A landscape with many valleys, sampled at points; each row gives a point and its height.
From any point a ball rolls to the lowest of the 2 points nearest to it. It stops when none of these is lower. Distance is the straight distance between rows; heights are no part of it.
q94: [124  92 156  94 101 129 142 128 174 155 126  61  42 114 147 105 122 132
 135 138 129 174 118 198  71 163]  height 64.2
q310: [204 123 182  80  92  99 175 130 149 112  65 136 121 139 169 143 145 133
 135 174 153 111 101 116 168 135]  height 60.4
q872: [113 164 146 161 147 137 106  96 100 129 162 166 141 120 124 108  94 107
 129 106 124 124 115 123 148 155]  height 42.6
q933: [173 134 120  90 137 128 136  96 133 114  95 125 159 108 101 164 152  91
 135 152  99  89 121 112 166  83]  height 64.6
q941: [120 158 109 181 166 144  60  62  89 150 150 120 142 129 111 159 111  74
 165  58 133  60 158 126 152 102]  height 32.4
q262: [112 107 149  91  94 120 132  99 131 111  97 144 122 107 130  72 160 133
 138 144 173 183 106 112  94 130]  height 59.5
q280: [188 133 126  97 151 170 170 105  98 107 118 138 164 101 123 133 137 107
 118 150 127 115 111 107 163 131]  height 63.2
q59: [153 122 165 130  96 101 149 152 152 153 128 149 151 131 163 107 112 130
 106  85 158 131  80 180 124 145]  height 57.1
q91: [211  66  80  91 157  88  98 113 150 143  92  76 111 119 126 135 110 121
 122 148 156 125 105 112 123 103]  height 56.0
q789: [147 156 146 196 127 132 104 135 131 181 113 147 140 187 171 123 110 104
 127 101 149 144 154 159 123 140]  height 52.6
q363: [ 85 128 124 138 170 115 105 167 136 148 111 122 109 122  79 107 117 129
  98 103 115 106  91 162 100 147]  height 61.9
q641: [166  84 131  92 101 135 170 105 139 100 144 138 106 126 129  76 119 194
 160  80 118 159  82 113 115 106]  height 16.6
q494: [ 69 150 127 128  82 164 132 162 128 115 141 138 151 140 121 141 166 176
  94 102 109  89 163 152 125 112]  height 34.3
q597: [194  98 105 115 175 101  97 140 145 171 116  88 155 131 134 150 114 106
 113 105 149 111 120 142 144  99]  height 53.4
q182: [124  92 107  80 162  51 106 137 136 112 102 109  95 118  85 136 110 142
  93 175  95 127 106 127 134 109]  height 28.8
q8: [ 73 158 143 186 167 169 152 116  83 118 132 162 124 133 138  97 120  90
 148 123 125 131 106 131 104 175]  height 37.5
q657: [119 135 111  90 134  46  99 158 136 134 134 142 128 110  98 162 102 126
 121 171  86 145 134 133 153 115]  height 21.8
q103: [ 95 178  99 187 117 161 100 111  80 107 103 155 124 183  81 174 122 132
 154  72 162  92 177 164 145 163]  height 71.6
q800: [103 167 123  93  84  99 148 153 130 135 157 138 135 147 188 147 131 115
 126 163 107 152 186 130 158 164]  height 34.4
q521: [113 122 153 219 157 133 141 149 124 158 162 121 114 146 194  99 112  99
 119 128  79 127 133 102  96 143]  height 54.1
q184: [ 67 140 171 187 106 174 142 117 164 147  93 161 149 198 164 107 157 139
 133 127 164 125 164 141 100 143]  height 46.5
q33: [122 145 144 103 152 134 152 116 152 143 181 115  91 101 195 104  96 137
 163 143 112 214 100 112 121 153]  height 43.4
q779: [112 158 171 206 158 157  99  78 111 169 133 158 131 141 136 124 111  57
 143 151 115 107 186 132 130 113]  height 44.1
q838: [ 80 152 144 162 168 155  74  91 131 145 153 153 138  85  87 141 100  77
 148 140 125 123 183 122 151  94]  height 49.1
q334: [105 132 148 109 154 114  68 111 124 153 148 154 138  77  56 127  98 111
 130 151 122 135 148 101 155 104]  height 52.7
q253: [ 78 115 131 121 134  88  76 162 133 146  93 125 126 163  83 114 151 162
  98  88 134  85 112 135 102 126]  height 64.9
q648: [ 53 122 150 143 109 127 115 112 176 135  76 163 106 195 156  98 158 133
 136  99 143 137 150 111  97 148]  height 42.0
q874: [155 132 166  86 131  78 153 179 165 152 134 101 138  93 165 161 152  93
 132 160 115 134 126 155 133 120]  height 48.3
q441: [153 126  77  89  76 145 123 112  87 114 100 123 142 157  61 173 126 130
 102 147 163  44 156 185 151 123]  height 68.8
q346: [145 109  88  80 162  98 100  95 118 111 111  95  74  97  60 126 120 139
 126 142 101 114  77  87 128 114]  height 21.9
q644: [102 130 127 115  72 107 132 175 172 139 123 120 151 162 160 161 162 156
  86 106 136  87 179 176 127 108]  height 40.2
q186: [114 124 153 173 142  85  91 149 128 156 173 122 113 135 200 106  88 115
 104 126 113 137 156 101 126 154]  height 50.5
q854: [138 179 142 224 154 173 109  83  83 143 152 134 136 158 121 155 117  74
 142  96 126  68 187 155 136 118]  height 39.0
q360: [154 110 173  81 114 113 171 111 125  97 152 136  95 108 161  61 123 202
 142 158 118 168  84 106 110 115]  height 23.0
q332: [156  99 140 108 104 135 120 106 139 141 145  54  63  63 110 117 122 141
 125 163 101 166  94 197  91 136]  height 62.0
q22: [117 132  72 123 194 104  67 109 125 126 158  96 116  88  82 134 116 134
 123  93 108 107  96  79 136 103]  height 8.0
q696: [ 82 159 159 140 100 169 124 133  85 109 154 163 149 164 135  96 145 188
 115  85 122 116 177 130 139 124]  height 28.2
q99: [ 79 153 121 165 111 138 100 106  81  82 116 158 131 146  96 129 157 149
 176  46 179 109 100 101 121 143]  height 20.0
q554: [100 146  81 163 206 117  61  94 124 137 134 134 136 130  86 163 104  94
 153  77 115  96 126 129 149 103]  height 23.4
q986: [129  97 119  95  96 133 124 123 157 118  89 127 159 159 114 136 169 173
 114 118 154  97 144  91 147 126]  height 27.1
q580: [ 85 153 120 184 176 131  99 165 107 132 132 128 130 122 103 130 129 120
  93 109  95  82 144 141 123 127]  height 58.4
q104: [120 143 132 117 158 121 107 109 165 159 140 133  61 139 151 100  91 123
 140 103  93 186 119 134 116 153]  height 47.7
q942: [129 127 131 103 120 140 109  92  87  93 127 142 135  91  79  82 155 147
 137 135 176 158  76  96 112 141]  height 57.6
q759: [146  90 108 114  95 116 194 193 142 108 113 116 135 137 160 144 144 135
 118 180  76 139 119  77 120 127]  height 40.0
q991: [112 132 129 142 151 144  75 103  70 119 135 135 134  70  54 107 121 120
 139 143 161 131 118  84 132 132]  height 55.5
q381: [ 84 161 140 147 148 200 164 155  81  98 161 167 157 133 133  97 139 169
 143 126 115 149 149 129 142 150]  height 21.7
q822: [189 120 122 117  75  48 129 158 140  96 152 108 111 117 143 201 111 110
 136 194 108  97 201 147 155  89]  height 22.0
q20: [186 100 135  69 128  97 125 132 188 160  77  68  91 134 112 154 126 163
 149 106 145 140  84 159 114 114]  height 45.3
q366: [183 124  95  98  92 135 151 116 125  85 104 118 139 132 114 178 146 108
 103 169  95  55 162 121 164  76]  height 66.0
q911: [137 111 148 119 153 160 178 127 104 104 157 119 142  97 165  53 154 174
 135 152 132 167 102 101 106 114]  height 21.5
q420: [ 90 166 121 116 137 132 149 130 128 139 165 130 135 128 200 116 125 105
 141 143  94 173 131  99 134 147]  height 39.1
q930: [164 152 156  74 110  77 139 129 140 120 125 140 121 117 115 132 129 155
 128 125 120 158  85 119 142 121]  height 11.5
q314: [134  94 137 178 121 140  90 117 124 146 170 141 138  86 105 118  86 124
 163  89 120 147 137 105 125  80]  height 29.3
q736: [154 148 110 150 171 163  98 126 112 156 158 128 150 129 124 126  99 120
 123 114 125 146 141 100 160 154]  height 46.1
q206: [130 126  72 125 188 123 103 163 110 132 113 103 174 149  91 165 115 126
  90 143 125  96 150 161 159 114]  height 51.8
q267: [ 82 123 117 169 134 155 140 118 107 117 133 132  88 111 129  78 134 105
 114 140 127 151  91 118  58 163]  height 30.1
q877: [147 129 127  94  86  67 141 168 165 128 115 107 143 130 156 175 158 109
 101 162 123 101 171 172 145 101]  height 44.7
q324: [115 120 105 165 134 155 118 140 154 142 161 141 124  86 116 133 105 101
 151 134  99 194 128 100 105  99]  height 31.1
q476: [148 134 160 165 125 129 137 163 141 168 132 141 167 136 196  99 120 114
 132 118 167 173 121 161 112 142]  height 55.0
q616: [172 115 163 114 124  90 114 150 124 157 154 116 165  73  92 167 105 124
 110 153 104  85 129 153 162  78]  height 54.3
q244: [141 108 118 124 101 120 150 113 122  83 170 168 144 109 166 110 114 131
 123 117 101 157 139  89 154 100]  height 28.9
q433: [176 115 132 115  44  64 187 184 150  69 118 132 119 147 168 168 137 135
 124 166 102 130 143 109 146 134]  height 36.4
q705: [168 135 174  89  74 104 187 135 133 123 111 162 181 141 160 129 131 129
 135 133 167 133 105 169 158 147]  height 58.9
q867: [ 65 126 109 163 135 171 163 121  85  55 127 146 101 108 118  76 160 145
 149 118 172 163  80 131  71 178]  height 21.6
q810: [ 76 186 119 204 145 166 131 111  48  71 100 160 109 152 109 175 145  88
 161  91 166  95 179 143 133 170]  height 73.0
q775: [104  88 140 106 118 162 187 175 193 160 100 104 102 164 151 116 146 179
 136 155 138 174  97 138  83 158]  height 35.0
q409: [ 84 144 106 223 153 135 125 155 111 146 143 123 110 176 165 131 111  86
  93 134  75  92 161 118 106 141]  height 57.7
q792: [102 107 128 103 127 202 181 127 175 122 118 107 105 142 134  98 171 186
 149 124 128 173 103 101  92 134]  height 28.0
q918: [202  85 109 119 128 130 123 103 143 139 111  86 129  82 124 120 142  91
 125 150 172 161  79 118 102 125]  height 58.2
q575: [ 85 160 118 115  87 114  85  96 102 128 132 139 173 148 111 132 137 153
 166  43 149 110  89 112 131 113]  height 11.4
q385: [150  94 147  85 109 115 159 151 195 149  72 107 101 142 116 142 151 186
 117 150 153 138  73 133 104 136]  height 41.0
q647: [132 148 137  77  79  95 116 117 142 135 124 131 164 136 122 131 143 180
 159  74 123 126  79 107 136 103]  height 1.0
q596: [157  90 139  98 122 113 203 164 139 122 143 124 101  97 164 144 101 114
 134 198  59 147 104  92 138 128]  height 43.5
q390: [108 112 128  97 168 138 117  81 119 132 120 147  73 143 117  71 111 104
 135  96 117 140 113 108 128 164]  height 52.1
q681: [127 134 178 141 134  96  95 105 124 161 185 150 139  88 153 115  72 116
 110 136 133 146 128  96 151 137]  height 46.6
q684: [159 106 109 103 166 116 112 129 181 172 104  89 106 138 141 135 133 123
 123  66 140 125  89 156 108 111]  height 49.6
q873: [172 116 121 114  51 119 185 138 108  86 156 145 145 137 182 143 119 124
 102 170  99 142 165 102 164 127]  height 33.2
q45: [ 72 166 134 218 136 157 126 124  74 117  96 142 120 163 106 139 164  69
 137 140 135  84 174 138  90 154]  height 74.6
q714: [117 166 149 187  92 170 123 126 128 170  96 140 161 200 135 126 145 133
 106 119 181 112 168 176 119 159]  height 49.8
q461: [184  76 116 122  87  70 111 141 140 128 140 128 139 101 121 167  96  81
 128 175 133 126 192 139 152  94]  height 15.9
q185: [107 141 131 154 173 168 165 140  80  87 183 165 165  88 129  73 132 167
 148 144 122 169 108 102 118 119]  height 14.1
q537: [ 99 169  94 152 202 124  74 131  84 137 137 102 160 152  98 148 124 126
  77 113 127  56 146 165 151 118]  height 54.8
q535: [ 85 159 101 115 127  95 106 154 137 145 125 141 146 154 132 157 109 105
 107 142  91 135 164 154 145 141]  height 28.7
q340: [185 143  65  79  74 146 148 109 119 104 113 106  99 157  92 196 131 145
  96 197 143  47 165 172 132  84]  height 67.5
q369: [119  83 157  76 138  93 151 181 184 155 111  65  60 125 174 121 138 127
 134 151 145 156 126 153  91 181]  height 66.6
q177: [171 101 122 130 124 154 108  84 143 139 145  67  96  61 108 104 124 106
 136 132 166 160  68 168  76 138]  height 60.0
q197: [191 125 149  68 134 143 202 121 120 111  91 124 129 122 163 111 139 119
 119 183 136 143  87 105 150 145]  height 61.8
q208: [155 156 177  92 116 120 149 147 122 156 164 131 176  86 155 142 127 116
  98 141 112  97 125 157 158 115]  height 51.7
q969: [122 155  86 135 112 147 113 113  89 130 121 132 143 173  90 151 113 123
 116 109 153  80 173 181 150 153]  height 70.2
q352: [158 149  83 113 192 150 127 155 135 151 134 110 161 130 110 162 100 122
 128 151 100 140 144 118 171 124]  height 48.9
q815: [ 40 157 142 162 134 158 135 109 118  71  98 160 110 135 101  96 181 167
 159  78 198 145 101 134  85 166]  height 11.8
q377: [140  98 113 116 129 184 165 135 141  95  98 125 140 142 106 121 172 184
 132 110 135 137 115  72 138 127]  height 20.1
q455: [161  87 112 143 110 147 127 108 110  95 165 149 140 115 124  99 121 167
 167  58 115 149 107  90 123  80]  height 22.8
q356: [ 53 104 105 126 120 171 133 116 164 102  91 146 136 172 133 128 180 156
 110 102 152 105 156  86 129 164]  height 34.8
q419: [157  75 105 124 135 113 109 134 162 139 130 129 128  86 100 154 108  84
 147 167 110 174 144 102 132  80]  height 24.1

Call two points neighbours if one is among the 2 nearest of the other. Go from one point of each pair to the other, from neighbour to neighbour, staying as low as possible. Name the highest point that can't be avoided.
q22 and q815: q182
q461 and q377: q197
q185 and q641: q360
q815 and q647: q99
q641 and q461: q324

Where does a ball stop that starts at each point below?
q208: q185
q596: q641
q334: q22
